Each row is a point on a landscape with many peaks, with its height.
From any point a climber steps to the highest of the 6 points nearest to it. It stops when none of these is higher. Distance is the straight distance between rows; heights are no part of it.
z_971: [ 96 147  90 126 116 118  89  94 132 100 183 133 120]  height 57.1
z_71: [118 147 120 206 103 147 203 181 130 189 125 138 145]  height 61.3
z_926: [151 112 139 178  88 162 168 196 122 185 101 161 115]  height 42.7
z_556: [120 126  96 165 101 127 107 131 122 105 149 147 133]  height 40.1
z_294: [102 142  89 153 100 135  89 119 123 104 173 159 130]  height 54.0
z_618: [155  99 158 116 122  91 142 149 136 153 109  93 101]  height 37.6
z_147: [145 108 125 162  83 134 125 181 125 143 115 150 121]  height 54.1
z_72: [159  94 182 112 121  83 140 151 118 176 102 105  86]  height 38.8
z_25: [157 103 168 101 137 100 148 132 127 172 101  93  90]  height 34.0
z_613: [ 92 164  99  99 166 123 109  60 146 102 178 112 127]  height 46.9
z_788: [118 140  96 195 106 169 135 149 116 125 153 170 144]  height 44.6
z_330: [150  89 191 102 137  89 141 135 105 203 109 105  81]  height 33.0
z_180: [107 151 119 111 179 115 132  86 145  97 142 107 145]  height 38.0
z_902: [157 122 163  95 171 123 151 128 140 134  95  91 130]  height 35.9
z_573: [113 145 126  55 182 162 109  80 116  69  96 140 183]  height 39.3
z_841: [162 108 179  78 167 130 149 123 121 160  87  95 121]  height 36.1
z_408: [155  88 167 124  94  93 133 164 124 176 109 120  91]  height 45.1
z_353: [131 114 109 157  95 124 111 149 128 110 130 142 127]  height 28.4
z_305: [128 122 125 138 137  92 128 131 140 107 121  94 124]  height 52.6
z_263: [149  78 179 133  87  93 124 164 103 195 114 146  83]  height 31.6
z_987: [ 96 153  84 150 100 153  94 110 127 107 185 164 126]  height 55.2
z_698: [123 139 119 119 161 102 127 104 139 101 133  99 138]  height 22.7
z_667: [ 98 146  93 137 117 102  95 102 136  97 167 131 129]  height 53.6
z_183: [157 100 156 154  73 142 145 187 113 187 104 164 102]  height 55.7
z_533: [154 102 144 155  78 141 136 186 122 167 107 155 107]  height 56.3
z_952: [119 153 128  81 198 150 127  85 127  88 111 126 171]  height 49.0
z_621: [148  93 156 125 111  88 135 156 132 156 111  99  99]  height 43.4
z_993: [144 125 140 108 172 110 143 116 141 114 104  90 136]  height 31.5
z_776: [119 131 139  40 163 156 102  95 111  54  78 140 187]  height 37.7
z_87: [140 124 115 184  89 160 146 175 125 137 121 159 137]  height 50.5
z_633: [153 124 153  87 183 142 143 111 128 121  87  96 142]  height 42.8
z_550: [137 135 140  79 187 153 133 104 121  89  83 119 167]  height 48.7
z_7: [108 138 100 129 141  96 109 104 139  99 155 112 129]  height 39.7
z_306: [161 121 163  58 167 161 131 118 115 108  64 116 164]  height 43.5
z_937: [ 95 144 100 127 135 100  96 100 140 101 167 117 130]  height 52.4
z_368: [136 125 118 190  92 161 162 178 120 155 115 157 134]  height 47.1
z_524: [117 125 116 142 121  98 108 127 139  97 136 110 130]  height 3.4
z_360: [105 156 114  84 195 143 120  66 141  89 135 123 154]  height 53.9
z_921: [ 82 174  92  81 131 139  99  65 160 100 198 102 117]  height 53.8
z_485: [106 157  96 205 116 165 163 148 122 144 157 166 150]  height 37.8
z_346: [ 87 159  98 107 152 113 109  76 144  97 176 112 120]  height 51.7
z_579: [ 85 168  90 103 115 131  81  75 148 101 197 125 119]  height 59.9
z_469: [124 146 126  94 197 141 135  94 134  92 112 113 158]  height 58.3
z_817: [152  92 141 139  84 108 118 168 135 145 111 123 108]  height 51.6
z_375: [159 122 164  85 174 144 148 121 128 131  77  98 142]  height 40.4
z_502: [155  91 154 148  73 126 135 181 111 177 109 153  97]  height 59.7
z_857: [145 113 137 126 132  96 136 134 143 125 116  89 114]  height 13.5
z_500: [121 142 104 202 106 168 168 165 126 149 136 164 143]  height 41.1
z_635: [ 82 166  85 100 102 149  79  77 149  98 209 127 118]  height 57.5
z_152: [103 157  90 175 109 171 123 124 119 120 174 178 138]  height 51.9
z_519: [158  87 178 121  99  82 130 157 109 187 109 132  77]  height 38.2
z_785: [118 144  93 179 100 155 124 145 119 117 150 169 138]  height 45.7
z_470: [118 147 113 205 103 159 191 170 126 168 130 152 149]  height 24.7
z_218: [134 123 110 176  89 140 126 165 128 129 122 154 135]  height 49.4
z_243: [127 128 124 127 153  93 132 113 143 103 126  99 133]  height 9.8
z_460: [144 124 153  57 167 159 119 107 113  85  66 128 177]  height 43.3
z_184: [149  82 192 129 106  74 127 146  84 206 112 135  72]  height 25.7
z_235: [134 137 135 105 181 120 139 100 139 102 113  93 145]  height 42.4
z_158: [ 96 159  79 135  89 155  84  99 138 104 194 157 125]  height 56.1

Call two points neighbours if one is among the 6 nearest of the other. Go from one point of each pair to the other, from neighbour to neighbour, staying as high as possible. Name the lowest point that can't be avoided.
z_71 and z_502 -> z_87
z_469 and z_502 -> z_785
z_305 and z_579 -> z_7
z_579 and z_469 -> z_613

Where does a climber stop that starts at each point below?
z_788 -> z_579
z_785 -> z_579
z_902 -> z_469
z_460 -> z_469
z_621 -> z_502
z_306 -> z_469
z_993 -> z_469
z_87 -> z_502
z_937 -> z_579
z_485 -> z_579
z_218 -> z_502
